Points, in no order, along strands that fork, close into loops and pass close to each other.
(in the rows, 128 means zero)
Two points are linked if the straight distance between their rows is under 144.
Q_340: [112 174 153  99 142 148 143 103 148  76 184 181 135 129 204  88 174 113
 137 169 118 131 131 128  96 106 101 141 121 144 125 151 156 101 131 126
 155 142 111 102 163]
Q_910: [107 125  89 140 173  71  85 137 133 126 176 117 101 203  87 117 118 121
 151 120 168 128 203 110 122 115  53 164 164 142 139 106 125 168  73 136
 140  81 129  80 131]
Q_504: [132  84 107 111 128 173 132 176 120 136 104 127 163 170 114 172 109 113
 118 148 105 149 132 120 141 168 140  85 128 112  81 120 142 109  97 158
 109 101 115 157 126]
Q_653: [ 99  86 164 141 103 133 149 101 125 173 124 151 154  80  94 129 124 109
 126 140 128  95 126 132 150 101 184 138 132 120 118 127 104 128  95 106
 123 127 186 120 122]
Q_563: [113 117 114 101 122 132  92 164 159  99 147 148 115 154 190 133 190 146
 100 150 109 191  69 126  69 109 152 116 137 147 181 180 154 141 129 108
 140 146 119 140 129]
Q_450: [156 144  97 123 146 105 151 128 119  72 174 168 132 167 172  86 108 128
 163 104 136 132 204 131 101 145  70 125 104 108 120  91 111 153 161 122
 108  92 112 151 140]
Q_369: [208  67 113 116 156 116 135 138 112 171 110 163 159  72 152 166 131 157
 114  95 139 153 107 114 101 162  94  82 132 110 117 128 125  96 131  93
  71 131 129 138  89]
Q_884: [101  96 104 110 117 158 103 112 156 166 115 114 119 140 145 180 140 136
  71 169 117 130 123 152 108 109 154  73 162 107 127 153 110 138 102 113
 169 146 132 144  82]
Q_875: [127 177 151 132 131  89 105 122 161 102 123  35  80 193  77  94 108 173
 129  66 125 127  94 170 126  78 142 134 133  98 166 127 135 194 140 165
 161 139 142 159 104]
Q_509: [176 113 112 107 170 158 129 106 117  91 151 132 145 149 231 128 173 132
 125 100  95 175 109 123  76  83  80  74 138 120 172 137 139 114 155 108
 169 105  91 136 120]
Q_614: [111 123 112 177 125  80 124 118  87 166 133 133 117 114  68 160  83 132
 131 124 153 101 153  90 154 156 132 160 148 137 127  71  96 133 123 104
 109 136 130 124 105]
Q_302: [158 165 115 118 167 137 131 101 133  82 143 132 138 190 216 120 135 127
 120 123 103 157 131 159  86  71 104 111 133 118 168 141 145 153 136 124
 161 117  88 145 116]
Q_710: [ 73 178  99 138 134 100 100 107 167 101 130  88  83 230  90 173  93 132
 152 144 110 111 172 141 116 130  97 166 155 117 127  91 137 189 112 133
 130 150 116 137 130]
Q_34: [110 108 179 154  92 127 159 137 121 114 115 159 157  99 109  61 145 118
 163 119 109 101 104 127 143  90 215 178  77 160 115 126 128 134 136 135
 123 117 158 133 164]
Q_434: [156  96 134 157  81 144 173 165  83 117  62 150 181  62  88 142  97 128
 142 133 118 113 102  97 119 141 164 123 106 117 100 108 139  81 157 108
  39 108 120 142  87]
Q_584: [147 200 135 139 125  72 159 109 125 119 133 106 125 204  42  93  78 161
 138  80 115  76 168 138 172  70 135 155 109 144 156 120 129 155 158 192
 123 109 124 123 134]
Q_877: [122 160 113 147 109 151 168  86  93 162 139 135 141 107 123 146  62 102
 123 157 141  97 156 106 159 111 126 129 148 148 123 122 142  99  99 144
 144 102 119 104 106]
Q_894: [155 124 158 140 133 103 154 154 125 112 143  68 158 201  33  84  98 142
 126  83 143 122 115 115 175 114 132 107 122 107 133  77 126 132 105 201
  99  82 150 139 123]
Q_773: [169 162 124 133 135 100 137 135 121  86 129 123 162 181 124 133 118 127
 103 118 146 126 152 138 119 100 103  87 126 109 144 111 140 142 131 159
  95  83 107 121 111]
Q_144: [141 118 154 128  93 156 161 109 123 122 160 200 161  79 189  57 136 115
 193 147 127 124 110 121 123  76 177 143  87 200 140 153 145  92 140 132
 161 103 143 127 167]
Q_485: [113 174 161 110 137 209 148 103 130 139 140 158 172 129 202 162 157 118
 105 196  90 125 130 137 116 137 113  98 168 136 117 133 164  73 108 126
 154 152 103  96 120]
Q_191: [143 134 121 145 137  74 109 153 126 105 152 102 120 203  90  69 134 135
 132  86 153 145 126 135 133  71 146 123 112 151 157 121 129 164 104 180
 171  78 145 129 131]
Q_872: [ 81 134 149 107 124 147  91 162 188 115 133  85  82 151 140 121 191 139
 118 154 115 174  93 146  95 139 143 147 120  99 146 185 120 172 150 100
 125 183 172 153 142]
Q_476: [108 132 117 173 121 103 159 115  87 112 109 132 120  89  82 125 113 129
 149 100 154  87 140 112 166 139 123 163 132 136 111  76  97 127 142 104
  91 130 136  92 154]
Q_538: [124 119 124 100 111 194 147 147 116 135 115 182 167 114 153 164 106 107
 140 204 123 117 153 130 110 168 118  94 136 135  67 141 166  67  86 130
 111  98 104 105 105]
Q_189: [108 161 132 141 126  93  87 143 159  90 111 101  79 179 114  97 142 119
 143 140 149 122 162 155 113  85 144 159 105 159 171 144 150 196 124 151
 184 115 130 162 111]
Q_908: [131 131 135 129 141 172 147  85 101 148 151 167 132  67 206  94 136 118
 156 128 115 134 128 110 118 137 101 145 135 137 126 148 129  77 133  90
 179 147 142 123 161]
Q_148: [125  91 105 152 153 132 121 169 118 172 139 149 135 136 142 156 128 127
 106 162 123 159 126 120 129 187 129 108 157 132 106 116 109 126 135  88
 129 154 117 150 150]
Q_940: [138  32 136 128 117 154 126 160 124 176  98 180 182  99 139 153 173 144
 140 149 117 168 128 119 139 167 173 103 132 149  89 132 122  95 121  90
 123 118 124 138 153]
Q_561: [163  68 115  83 140 141 122 113 133 172 105 143 144  66 181 172 114 159
  93 126 103 157  80 136 107 173 118 110 140 113 114 146 121  82 113  95
 115 177 127 117  93]
Q_227: [122 111 132 102 134 139 144 135 133  80 150 157 117 116 177 124 152 114
 136 121  94 152  89 106 115 149 126 158 102 117 110 137 123 118 170 121
  95 161 126 137 168]
Q_804: [141  65 113 121 125 183 121 141 136 162  85 145 124  71 146 138 138  92
 134 164 113 125 153 116 143 143 135 132 117 143  72 176 128  93 145 117
 159 118 113 154 145]
Q_632: [106 132 103 149 164  91 110 122 134 112 174 118 110 197 113 115 143 132
 116  93 158 124 166 130 125  69 100 128 140 126 152 123 100 157  96 153
 164  85 135  92 128]
Q_81: [112  88 100 129 133 141 152  90 111 156 150 150  99  71 154 122 104 158
 129  97 143 126 116 121 131 167  99 140 140 103 106 127  85 116 136  72
 144 169 135 131 138]
Q_237: [117 171 121 180 144  52  92 146 117 144 155 109 101 191  32 118  95 136
 162 124 165 134 184 117 163 133 122 180 123 171 171  86 130 172 117 121
 131 121 155 126 130]
Q_85: [100 139 171 176 106 121 174  75 107 147  91 153 161  85 102 115 126 109
 143 149 150  58 146 141 158  81 172 176 114 150 139 124 120 122 103 117
 101 116 154  88 131]
Q_442: [135 134 111 105 145 164 119 118 121 128 122 133 147 123 181 166 149 134
  88 154 113 152 127 124 109 153  91  88 163 125 106 133 138  83 104 111
 158 145  92 109 117]
Q_819: [131  33 120  91 124 129 108 136 157 173 138 141 128  52 148 160 187 155
  96 130 107 176  53 103  95 127 170 102 128 129 148 162 108 112 142  83
 142 153 122 111 124]
Q_215: [138 135 132 115 126 164 121 145 132 118 132 152 121 119 218 115 189 107
 141 147 103 168 123 130 122 117 147 125  98 178 149 164 140 117 178 131
 161 139 119 164 162]
Q_30: [136 100 170 132 110 142 144 136 125 119 117 133 156 138 107 102 155 161
 148  78 128 130 129 145 150 134 154  80 100  88 134 114 111 130 130 162
  95 103 161 165 139]
Q_715: [163 119  73 116 166 157 117 135 123 159  93 126 131 112 144 184 100 139
  81 162 137 144 155 135 108 196  68  71 167 118  71 116 141  91 108  93
 149 141  61 122  90]
Q_61: [134  78 112 139 134 117 125 177 129 175 131 137 126 108 100 176 107 146
  80 150 121 144 108 108 106 194 144  88 154 109 113 103 112 139 133  98
  97 157 120 172  84]
Q_285: [ 97  63 138 140  93 160 126 154 136 170 117 105  92  58  74 128 137 158
  94 121 124 131  86 112 131 136 175  96 146 110 113 143 100 127 152 105
 152 177 142 182  96]
Q_598: [124 170 114 108 123 126 101  95 150 121 122  95  81 150 132 149 109 125
 110 123 129 128 118 126 123 134  95 148 127  94 146 138 126 171 146 109
 124 168 135 136 110]
Q_696: [134  73 145 114 104 109 108 123 113 130 112 122 140  97 152 144 177 143
 133  96 126 152  82 135 109 118 177  89 109 145 141 140 125 123 127 139
 150  93 116 127 115]
Q_631: [139 155 158 151 137  54 147 116 111 106 118 132 169 168  71  83 122 134
 164 113 165 118 197 149 157 151 110 162  97 137 120  99 135 144 109 156
  82  70 135 107 158]
Q_292: [141 128 146 101 126 148 105 187 131  86  83 111 137 133  91 160 159 109
 121 125 115 141 120 121 143 155 109 103 121 114 109 118 146 123 139 151
  43 126 130 133 130]
Q_87: [115 168 135 124 127 114  90 128 167  87 107  15  44 162  77 131 123 161
 129  87 136 143  84 138 103 105 111 137 129  92 178 124 132 210 170 117
 138 178 146 181  95]
Q_136: [135 136 121 117 110 118 137 125 124  96 103 138 137 149 128 136 125 119
 134 139 147 106 194 136 113 143  87 100 118  79 106 119 138 139 132 142
  92  88 118 144 109]
Q_677: [129 163  94 138 140 124 154  96  88 162 128 117 157 147 103 159  65 119
 159 152 154 104 221 122 166 185  54 149 159 130  96  83 135  96 113 113
  93 111  81  91 156]
Q_172: [126 133 101 144 128  87 117 135 116 152 144 128  96 127  99 175  72 135
  89 151 126 123 134  94 109 161 125 131 155 117 143  93 121 168 131  93
 118 155 116 159  86]
Q_585: [146  58 126 124 108 170 132 119 118 208  85 171 158  20 149 173 157 135
  92 165  96 135  81 119 127 116 195 103 152 177 110 139 118  70 135  62
 135 162 116 108 103]
Q_488: [140 113 106 115 127 118 134  66 110 176 121  97 159 113 115 179  83 128
  83 121 125  89 144 140 143 120 120 101 158  89 132  93 101 109  84 160
 112 120 138  97  68]
Q_913: [165 108 154 127 104 122 145 192 113  88  98 144 174 124  75 139 120 129
 135 125 128 134 115  89 125 159 146  94 107 124 110 107 160 101 136 153
  38 109 140 145  99]
Q_303: [137  90 131 146 142  85 117 167 127 130 142 123 106 153  99 130 110 159
 148 109 161 144 115 129  97 207 114 114 134  97 115  84 105 174  94 125
 114 128 143 169 104]
Q_588: [136 104 110 126 174 131 114 144 129 163 142 159 123 103 191 138 155  88
 106 182 108 154 167 107  97 158 100 147 145 148 128 158 138 125 151  68
 189 130  84 145 147]
Q_862: [115  64 136 129 133 173 131 131 141 144 127 151 160  79 158 126 181 121
 136 113 122 157  74 135 143 135 135 113 140 119  92 133  93  83 133  97
 105 143 155  71 201]
Q_264: [121 116 130 120 111 165 114 164 145 139 111 124  97  91 155 137 177 100
 132 158  97 148  85 102 133 122 178 155  99 170 156 183 143 124 191 131
 141 170 136 177 131]
Q_751: [124 165 135 125 173 100 113 121 181  88 157 115 126 231 151  82 148 146
 120  96 106 145 125 183 121  59 144 148 115 111 153 155 117 191 139 156
 164 112 134 126 154]
Q_494: [116 148 126  72  76 155 120 155 150  89 123  89  84 112 117 148 129 120
 103 154  97 136  77 110  80  97 160 130 111 122 141 188 174 147 160 137
 107 160 124 173  63]
Q_550: [ 85 147 103 185 150  68  97 134 137 144 130  75  76 190  81 156 135 150
 103 115 136 133 145 136 117  78 144 133 173 128 192 102  95 198 115 128
 156 135 121 127  90]
Q_312: [123  62 102  99 135 141  98 171 156 156 168 156 112 113 179 131 199 159
 136 133 110 200  65 103  74 127 163  91 127 157 182 165 124 116 144 103
 167 136 118 122 149]
Q_139: [148 116 111 105 116 173 118 181 126  84  70 143 136  88 126 175 184 144
 137 120 129 150 107 122 137 168 118  81 125 136 104 143 151  76 154 137
  50 141 117 131 121]
Q_611: [135 157  89 132 157 147 131 117 111 133 123  95 137 147 145 171 102 124
 120 119 139 125 127 139 159 185  55 105 168 102  90  82 118 114 125 130
 103 142 100  99 159]
Q_661: [144  21 149 121 113 148 134 183 148 148 113 107 113  69  77 141 158 174
 126 100 126 137  68 104  98 146 156  58 136  89  99 125  94 117 139 134
 116 141 139 180  80]
Q_766: [106 133 121 125 113 137 149  78 122 158 103 122 140 116  99 182  79 106
 122 161 131  79 201 139 164 123 110 144 141 102 111 110 114 108  73 153
 110 103 123  93  97]
Q_78: [118 128 127 142 125 135  99 153 139 163 141 110  95 115 138 125 150 107
 123 118 111 157  95 129 140 115 170 134 118 133 172 158 121 151 152 120
 164 140 157 153 136]
Q_222: [111 162 148 134  89 120 141 110 118 110 145 118  99 102 113 108 109 112
 126 128 111  94 120 117 141  96 170 158 103 143 130 144 135 140 167 149
 136 143 131 164 122]
Q_660: [115 151 114 118 171 128  89 113 118 120 145 134 104 130 191 113 164 134
 140 141 160 139 195 155  98 176  40 118 173 128 114 145 143 139 122  68
 169 127 103 108 149]
Q_496: [144 167 120 116  74 171 185 115 104  96 140 159 138 109 161  92  90 125
 147 132 117 112 120 123 145 103 135 107 106 142 111 134 150  74 138 173
 127 109 102 119 137]
Q_365: [129 101 125 129 136 112 118 133 138 124 120 118 126 149  86 163 121 140
 117 121 167 115 168 135 117 169  85  86 153  77  87  92  98 160  89 127
  92 116 142 152  94]
Q_220: [ 90 194 173 159 108  91 136 115 147 130 139 140 110 149  70 104 104 114
 137 132 121  73 126 120 155 105 172 202 106 154 147 127 140 164 162 160
 137 156 150 129 145]
Q_600: [144  73 150 136 101 142 156 128 100 133 156 181 166  90 134  57 133 132
 190 102 119 133 115 117 138  83 199 138  84 157 139 126 116 120 135 110
 132  84 162 117 177]
Q_384: [132  95 168 124  93 162 137 112 123 154 109 178 172  93 138 129 140 104
 155 161 138 107 148 133 135 110 186 125 104 134 114 163 136 109 103 118
 126  86 152 129 128]
Q_445: [124 118 151  96  81 148 134 154 130 115 119 134 120  76 142 153 148 107
 123 147  89 138  71  94 121 101 197 157  95 147 143 179 179 109 165 138
  92 161 135 162  88]
Q_701: [140 114 146 106 122 121 118 126 154  75 148  93 112 148 138  72 172 123
 137  84  99 123 133 146 123  61 167 130  68 121 165 166 121 179 185 164
 149 106 140 181 125]
Q_993: [134 136  88 117 154 133 141 115 112 147 106 116 148 124 144 171  89 128
 126 147 139 118 197 135 132 220  45 113 174 115  57 103 148  95 121  96
 125 117  69 118 140]
Q_478: [154 117 130 115 142 167 135 129 120 126 130 176 142  80 224 129 183  91
 150 186 107 151 170 104 102 133 112 125 123 180 137 158 148 102 171 101
 185 118  76 153 143]
Q_834: [187  70 121 130 159  89 134 155 109 159 149 129 154 115 125 147 121 123
 101 102 152 147  85  99 101 129 114  82 137 112 146 116 109 143 121 119
  89 110 140 140  88]
Q_559: [129 131 132 159  81 167 195 120  85 123  58 168 183  73 132 146  98 115
 165 154 126 101 158 127 123 158 151 114 112 118  91 124 141  83 146 119
  52 108 116 127 123]
Q_290: [131 137 115 122  97 161 148 124  87 162 113 163 164  92 122 166  70 115
 116 180 136 120 124 119 126 155 147 108 135 150  98 129 158  83  95 123
 115 122 116 116  77]
Q_447: [121 159  98 137 151 121  77 137 160 117 111  63  46 151  76 137 127 126
 112 101 164 128 121 132 122 119  73 124 155  94 153 124  96 190 149 101
 131 165 154 148 117]
Q_263: [151  82 123  99 103 172 130 122 119 162 109 108 160  59 125 165 119 164
  91 116 122 121  76 143 146 125 156  59 148  93 107 115  98  77  98 149
 102 138 137 104  80]
Q_429: [134 161 122 119  67 141 118 144 120  88 119 107  81 118 112 128  99 125
 126 124 134 104 107 121 108 113 149 105 112 130 135 146 160 144 146 149
 129 126 119 172  67]
Q_689: [140  90 126 114 132 161 142  82 117 190 119 163 162  30 154 162 139 137
  79 182 110 119 116 118 102 125 148  91 172 141 113 129  96  71 122  65
 166 167 108  81  94]
Q_221: [130  78 126  99 132 167 112 171 144 139 109 143 144 113 144 164 207 137
 125 110 109 169  79 130 141 156 125  98 135 112 112 150 117  91 138 118
  78 153 146 120 153]
Q_709: [150 102 113 101 148 124 149 120 128  91 170 161 112 131 182 108 134 120
 135  99 114 137 131 115 106 150  78 125 114  84 116 126 109 146 162 109
 116 132 129 160 146]
Q_565: [113 213 106 147 142  95 115  65 135 138 163 123  93 174 118 130 108 135
 138 106 137 104 174 131 152  76  68 176 140 141 173 125 130 148 135 132
 141 145 127  64 132]
Q_309: [111 144 157  92 126 181 148  90 138  97 167 155 153 116 206 131 189 137
 127 149  91 157  91 128  90 113 128 106 136 138 136 150 141  73 129 129
 153 154 107  86 135]
Q_280: [138  71 158  94  95 120 117 104 141 119 148 155 133  82 176 112 181 125
 176  99 121 154  80 123 101  85 188 124  80 159 167 167 132 126 154 138
 162 100 123 128 130]
Q_306: [130  81 117 145 137 146 132 169  99 155 113 156 169 112 142 132 132 109
 144 149 130 157 131 125 152 184 136 145 140 145  75 119 131  94 112 103
 117 117 126 113 180]
Q_707: [112 176 152 167 104 105 190  75  87 119 136 168 161 101 110  96 109 146
 136  97 141  88 138 134 151  91 138 154 124 143 134 104 110 108 131 116
  95 126 140  76 155]
Q_776: [ 99 136 137 152 109 151 160 132 102 132 126 144 140  80 132 126 105 125
 121 134 108 114  70 112 142 123 167 167 136 125 105 107 119 106 132  96
  95 171 145 103 149]
Q_830: [124 111 156 143 121 112 143 113 102 139 117 143 188 119 148 108 140 122
 139 116 138 145  87 142 148 135 166 134 109 150 124 113 133  85  81 151
 131  95 142  79 160]
Q_757: [148 200 129 173 148  57 106 150 132 136 146 114 127 212  60  73  92 124
 163 111 143 135 161 139 173 105 146 188  87 185 165 116 138 164 149 166
 167 116 153 131 149]
Q_71: [189 137 120 122 152  81 118 140 107 123 142 103 157 163 139 156 126 128
  75 100 136 149  82 127 110  96 114  84 143 109 173 104 143 151 135 134
  94 117 118 133  94]
Q_533: [148 111 143 125 134 169 135 109 111 134 128 174 162  72 187 106 183 120
 166 109 126 151 116 132 136 134 118 127 115 139 128 154 126  73 149  84
 115 132 142  94 182]
Q_385: [121  62 131 105 147 102  96 171 158 119 131 125 106 138 139 131 164 156
 135 117 131 157 116 131  89 191 111 116 119 101 119 136 114 164 109 108
 122 126 147 155 138]
Q_506: [126 102 123  80 118 169 117 175 144 116 119 166 161 143 146 148 146 100
 141 170 112 144 160 135 120 160 114 104 132 114  73 159 165 107 108 136
  83  99 129 133 139]
Q_113: [120 162 123 126 136 110 130  95 152  96 144 110 106 206 177 129 116 156
 106 107 103 150 117 177  89  70 147 133 130 101 166 150 134 184 139 131
 155 137 117 168 103]
Q_520: [145 207 125 174 169  66 138 120 141 148 157  97 135 252  37  91  91 169
 156  77 123 127 188 161 190  74 120 181 105 156 170 112 117 158 165 186
 147 116 148 108 158]
Q_574: [133  79 136 121 123 104  79 160 134  87  97 132 117 142 136 124 173 138
 134 112 149 152 132 134  94 134 148  93 107 126 128 142 126 151  98 138
 152  83 126 144 126]
Q_557: [134 133 155 136 159  96 130 166 137 104 128  61 131 186  17 127 116 130
 131 102 152 102 130 109 153 142  93 117 154  97 121  46 107 157 113 162
  85 123 155 137 116]
Q_272: [152 165 134 133 168  77  92 164 160  77 136  60  98 200 116  67 122 154
 137  49 116 166  69 178  98  66 146 142 108 115 191 148 143 208 157 149
 150 127 152 164 127]
Q_284: [ 98 136 155 148 131  75 129 106 129 130 116  66 119 157  30 127  82 139
 147  74 127  89 140 115 168 123 119 176 112 115 133  71 123 126 101 196
 115 117 141  98 114]
Q_265: [ 78  96 131 136 118 157 101 181 138 145 134  95  47  95  38 110 112 143
 112 125 132 120 108  84 131 153 136 123 147 103 109 127 101 138 127 110
 152 179 146 173 110]
Q_995: [ 97 116 134 156 146  74  98 170 142 108 127  75  84 168  95 134 125 156
 122 108 137 148  87 135  97 180 132 133 139 114 156  80 113 181 119 131
 152 146 124 172 112]
Q_432: [ 85 148 196 171 118  92 167 108 133 143 111 144 150 106  99  91 136 104
 147 138 118  68 114 146 162  83 204 217  99 150 134 122 128 137 126 150
 130 135 171 105 153]
Q_818: [126 197 159 114 119 150 151 123 140  93 152 195 150 120 160  78 146  97
 144 172 145  96 140 133 129  96 129 143 118 178 123 157 161 113 136 147
 123 122 127  96 170]
Q_232: [128  96 176 146 105 135 152 159 113 118  82 137 195 114 108 113 161 110
 150 113 106 141  88 140 162 120 190 141 104 140 124 122 135 101 125 143
  82 116 157 115 172]
Q_761: [144 149 132 110 133 135 181 108  98  90 125 158 181 104 170 110 121 110
 143 125 120 120 147 128 134 161  78 139 128 113 107 108 150  77 120 132
  76 105  99  77 181]
Q_635: [129 243 148 122 111 150 172  89 147 100 139 183 145 154 149  66 123 138
 150 162 149  83 181 161 146 112  90 136 123 146 120 152 143 115 134 157
 110 135 115  99 180]
Q_86: [139 211 140 133 122 141 181 102 112 105 132 161 181 140 156  80 109 114
 153 150 148 108 192 148 163 146  89 150 130 145 124 123 154  88 108 140
  90  95 105  73 213]
Q_132: [142 128 142 133 125 110 121 122 126 122 142 126 167 173 124  99 142 133
 127 104 157 143 122 154 152  97 160  99 114 146 148 136 138 116  81 183
 153  63 136  90 141]
Q_822: [116 199 111 109 119 113 104 128 156  68 119 123  99 208 105 153  69 140
 134 155 128 105 140 140  98 115 110 134 133 119 125 109 165 173  99 154
 127 129 105 148  96]
Q_201: [ 98 143 172 139 122  85 133 114 140  89 112 115 129 152  72  97 139 130
 144 103 139 106 146 142 156 137 139 167 104 122 124 107 119 141 104 172
 111 101 143 109 151]
Q_554: [136 217 127 120 117 154 155  94 106 122 120 138 157 136 142 125  76 108
 165 174 146 100 210 124 146 168  59 134 145 140 102 110 173  87  99 134
 115 101  91  88 154]
Q_845: [110 167 107 144 150  94  90 102 135 146 141 109  88 153 104 142  84 104
 132 121 143 114 130 112 146 137  93 177 146 129 140 109 134 147 114 117
 132 146 145  87 137]
Q_508: [145 119 117 104 101 111 118 102 109 167 129  86 131  85 102 158  81 147
  85 102 132 101  87 134 131 125 157  88 151  89 131 114 112 118 108 130
  98 146 157 115  64]
Q_299: [127 187 130 133 141 102 133  76 127  94 140 129 111 151 147  99 134 126
 136  89 136  99 178 153 151  87 100 161  98 127 154 133 112 148 150 148
 147 109 122 112 150]
Q_988: [151  91  97 128 172 129 121 123 141 185 129 123  97  98 137 152  87 157
 113 101 142 140 109 130 130 203  67 138 155  91  88 126  97 133 120  75
 126 175 134 144 136]
Q_870: [108 118 133  99 105 184 106 114 162 151 114 143 113 124 152 167 121 104
 109 187 128 105 148 133  85 113 134 103 139 115 115 190 150 133  97 138
 143 133 134 156  82]
Q_352: [ 92 158 149 102 123 131 103 127 178  98 161 144 102 150 171 108 187 123
 118 161 129 157  89 148  94 115 155 149 106 146 162 187 146 163 144 120
 142 162 157 126 136]
Q_53: [183 140 122 124 174 114 130 101  94 126 141 115 147 124 206 158 154 127
  82  92 117 154  94 128  98 104  86  80 153 117 175 111 134 115 144 106
 141 131  99 117 105]
Q_814: [ 85 107 135 123 119 128 100 110 140 189 116 124 114  90 125 174 123 136
  79 189 126 118 117 137 119 156 171 127 155 120 127 133  96 129  94  98
 148 178 154 127  95]
Q_377: [ 86 170 116 170 129  70 112 125 140 132 161  91  79 173  93 114 137 135
 107 122 138 113 130 136 123  63 156 165 127 162 192 139 137 181 132 144
 188 129 120 119  95]
Q_414: [138  78  95 109 154 128 107 121 144 189 103 119 130  63 140 155  83 133
  97 139 111 142  97 130 139 193 119 154 138 126  87 131 113  91  87  92
 141 165 134  99 129]
Q_37: [120 123 135 117 140 123 154 122 122  98 149 175 160 101 162 126 128 114
 122 125 107 126  95 116 122 145 120 156 131  98 107 103 121 107 125  94
  74 147 139  81 169]
Q_236: [131 131 133 138  89 171 207  87  87 119 154 175 150  72 187  71  93 125
 179 129 120  97 113 108 132  84 157 150 112 162 111 138 141  72 126 132
 157 103 116 115 152]
Q_712: [112 150 106 136 116 114 100 157 142  90 121  88  67 174 149 113 115 112
 136 150 111 138 117 131 107 124 141 156 110 143 146 135 144 190 156 139
 167 141 108 199 121]
Q_157: [107 145 126 160 132 145 117 111 131 193 135 100  91 129 172 145 132  92
 127 140 126 132 141 143 151 101 166 153 117 148 163 154 132 165 153 143
 198 132 129 180 123]
Q_393: [120 143  99 118 132  99 132 110 124  67 173 177 103 149 188  99 119 124
 157 151 128 113 204 121  80 114 100 145 106 131 139 116 124 159 149 127
 167 105  91 163 112]
Q_444: [121 109 174 136 148  90 123 139 123 130  94  51 138 110  16 131 109 129
 137  82 128  96  97 122 155 162 115 153 126  89 125  45  98 125 110 165
  91 126 165 130 108]
Q_257: [ 91 117 109 157 156  90  81 169 156 115 120  73  63 171 140 118 138 140
 122 125 109 177  90 144  83 158 144 167 119 120 181 138 116 201 123 124
 181 137 127 176 129]
Q_743: [140 156 120 143 120 133 135 160 110 117 153 121 153 170  67 106  71  98
 121 142 132 134 123 105 171 128 141 143 116 145 120 114 160 118 109 158
  97 108 138 119 147]
Q_960: [143 156 101 116  99 189 160 155 112 107 141 149 147 133 147  82  96  87
 164 167 137 113 160 123 168 118 114 121 117 169  97 149 150  84 109 171
 123  83 120 120 180]
Q_405: [149 140 158 130 108 117 126 138 112 130 122  78 145 146  73 114 113 146
 121  81 138 120 100 141 155 106 152  88 119  99 140 110 133 138 126 167
 108 119 153 154 105]
Q_440: [129 217 128 131 103  80 135 112 141  74 115 122 102 191  78 121  95 136
 128 127 133  76 162 134 125  83 135 144 112 148 144 116 148 164 147 170
 130 122  94 128 101]
Q_644: [154 147 149 119 123  96 123 107 127  92 124 133 141 157 130 107 158 117
 112  92 130 116 147 136 126  69 143 109  89 112 159 137 126 163 165 149
 129 105 126 130 120]
Q_924: [135  42 101 144 145 178 159 126 120 179 112 178 134  57 141  95 118 102
 144 153 134 115 181 103 136 144 110 142 132 145  44 156 111  87 127  71
 163 109 111 128 173]
Q_567: [119 142 110 107 147 130  80 124 160 109 122  93  90 126 159 153 170 134
 102 137 129 176 106 142 100 157  96 142 129 107 147 156 118 170 165  78
 102 185 128 145 125]
Q_552: [112  91 136  98 101 141  95 122 145 183 109  98 120  57 135 167 162 143
  68 151 104 140  67 140 108 134 193 110 138 129 139 162  98 112 132 112
 128 180 138 115  80]
Q_28: [145  79 140 147 118 153 116 165 101 213  93 147 176  75 124 179 152 117
 104 155 109 160 100 129 152 136 199 104 139 161 132 127 133  92 132  96
 110 146 145 134 120]
Q_326: [140 105  84 121 180 141 107 114 136 193 123 128 109  95 152 154 115  85
  78 177 130 135 161 106 130 149  86 147 171 148 101 152 131 101 113  84
 199 140  88 104 128]
Q_936: [101 108 112 140 120 159 119 162 122 130 138  91  79 132  45 116  83 128
 125 114 137 111 137  86 158 137 126 127 144 111 100 120 118 127  98 148
 149 123 146 152 117]
Q_662: [126 163 110 142 135 134 152 124 120 112 136 113 126 148 124 117 133 124
 138  91 144 116 146 144 173 153  81 108 138  96 109  96 105 129 147 144
  87 134 124 112 183]
Q_748: [132 117 163  86  96 128 144  77 156  82 144 136 121 100 178  81 168 114
 148 100 118 112 116 143 108  63 170 152  62 133 159 191 130 144 166 161
 153 111 128 145 127]
Q_839: [101 182  95 122 152 116  90  83 137 146 124 104  78 134 146 165 110 117
 135 150 149 115 172 129 130 150  47 169 168 140 136 129 134 129 103  95
 171 154 110  76 133]
Q_528: [118 112  96 131 143 135  96 141 132 156  87 106  87  95 122 157 122  78
 112 162 133 112 162 105 149 151 106 162 134 146  97 159 138 127 127 118
 174 124 109 141 142]
Q_587: [145  41 131 122 118 151 147 155 119 148 134 108 148  96  93 138 142 149
 107  91 137 123  71 122 141 142 146  71 144  98  89  87  74 102 109 147
 107 128 149 128 118]
Q_656: [108 155 123 128 148 131 120  78 113 135 120 136  99  94 170 134 148 129
 124 135 155 105 172 138 131 162  58 148 152 120 113 123 111 107 123  90
 162 138 102  99 143]
Q_919: [138 165 111 129 122 140 130 158 133  68 124  94  90 171  70  92 118 131
 145  83 148 101 142 116 168 117  70 106 122  97 111 102 104 146 161 165
  85 131 136 142 160]
Q_436: [119 158 119 161 161  51  85 143 141 112 134  88 117 230  32 124 110 142
 171  92 171 124 186 128 148 111  77 167 132 152 150  89 135 164  89 171
 113  92 139  82 130]
Q_346: [149 107 131 123 163 156 144  87 109 157 165 167 149 101 205 124 130 164
 143 108 121 149 129 133 111 183  83 109 143  98 112 123 111  95 124  77
 152 156 126 124 121]
Q_783: [121 181 141 138 101 165 153 139 123 126 146 149 137 167 113  93  85 115
 135 170 161 108 147 124 174  97 153 125 125 176 113 141 160 104  91 193
 139 102 139 123 150]

A piece is all that can be reached along the links. How many separate loops has the piece of each point below (a circle has one, a figure eight two, a Y none), and how many tips (points with one link)?
Q_434 | loops 1, tips 6
Q_504 | loops 0, tips 2
Q_61 | loops 0, tips 6
Q_340 | loops 1, tips 3
Q_30 | loops 0, tips 2

How many points has the smallest loop of links through each point below? Write - if it is on no loop.
Q_309 | 11
Q_136 | 11
Q_440 | -
Q_508 | -

A tip is a point with one link. Name the tips that can be reached along the links from each point below, in the order of the rows.
Q_86 | Q_776, Q_393, Q_919
Q_538 | Q_504, Q_936
Q_405 | Q_30, Q_631

Name the points in between on the shortest way along the links from the first point to the second, in order.
Q_306; Q_743 | Q_148 > Q_61 > Q_172 > Q_614 > Q_476 > Q_707 > Q_85 > Q_432 > Q_34 > Q_600 > Q_144 > Q_236 > Q_496 > Q_960 > Q_783
Q_53; Q_870 | Q_71 > Q_773 > Q_644 > Q_299 > Q_565 > Q_845 > Q_598 > Q_567 > Q_872 > Q_352 > Q_563 > Q_312 > Q_819 > Q_552 > Q_814 > Q_884
Q_280; Q_87 | Q_748 > Q_701 > Q_644 > Q_299 > Q_565 > Q_845 > Q_598 > Q_447
Q_707; Q_924 | Q_85 > Q_432 > Q_220 > Q_222 > Q_429 > Q_494 > Q_445 > Q_264 > Q_215 > Q_478 > Q_588 > Q_326 > Q_528 > Q_804
Q_434; Q_365 | Q_913 > Q_292 > Q_139 > Q_221 > Q_862 > Q_533 > Q_908 > Q_346 > Q_81 > Q_988 > Q_414 > Q_561 > Q_369 > Q_834 > Q_71 > Q_773 > Q_136
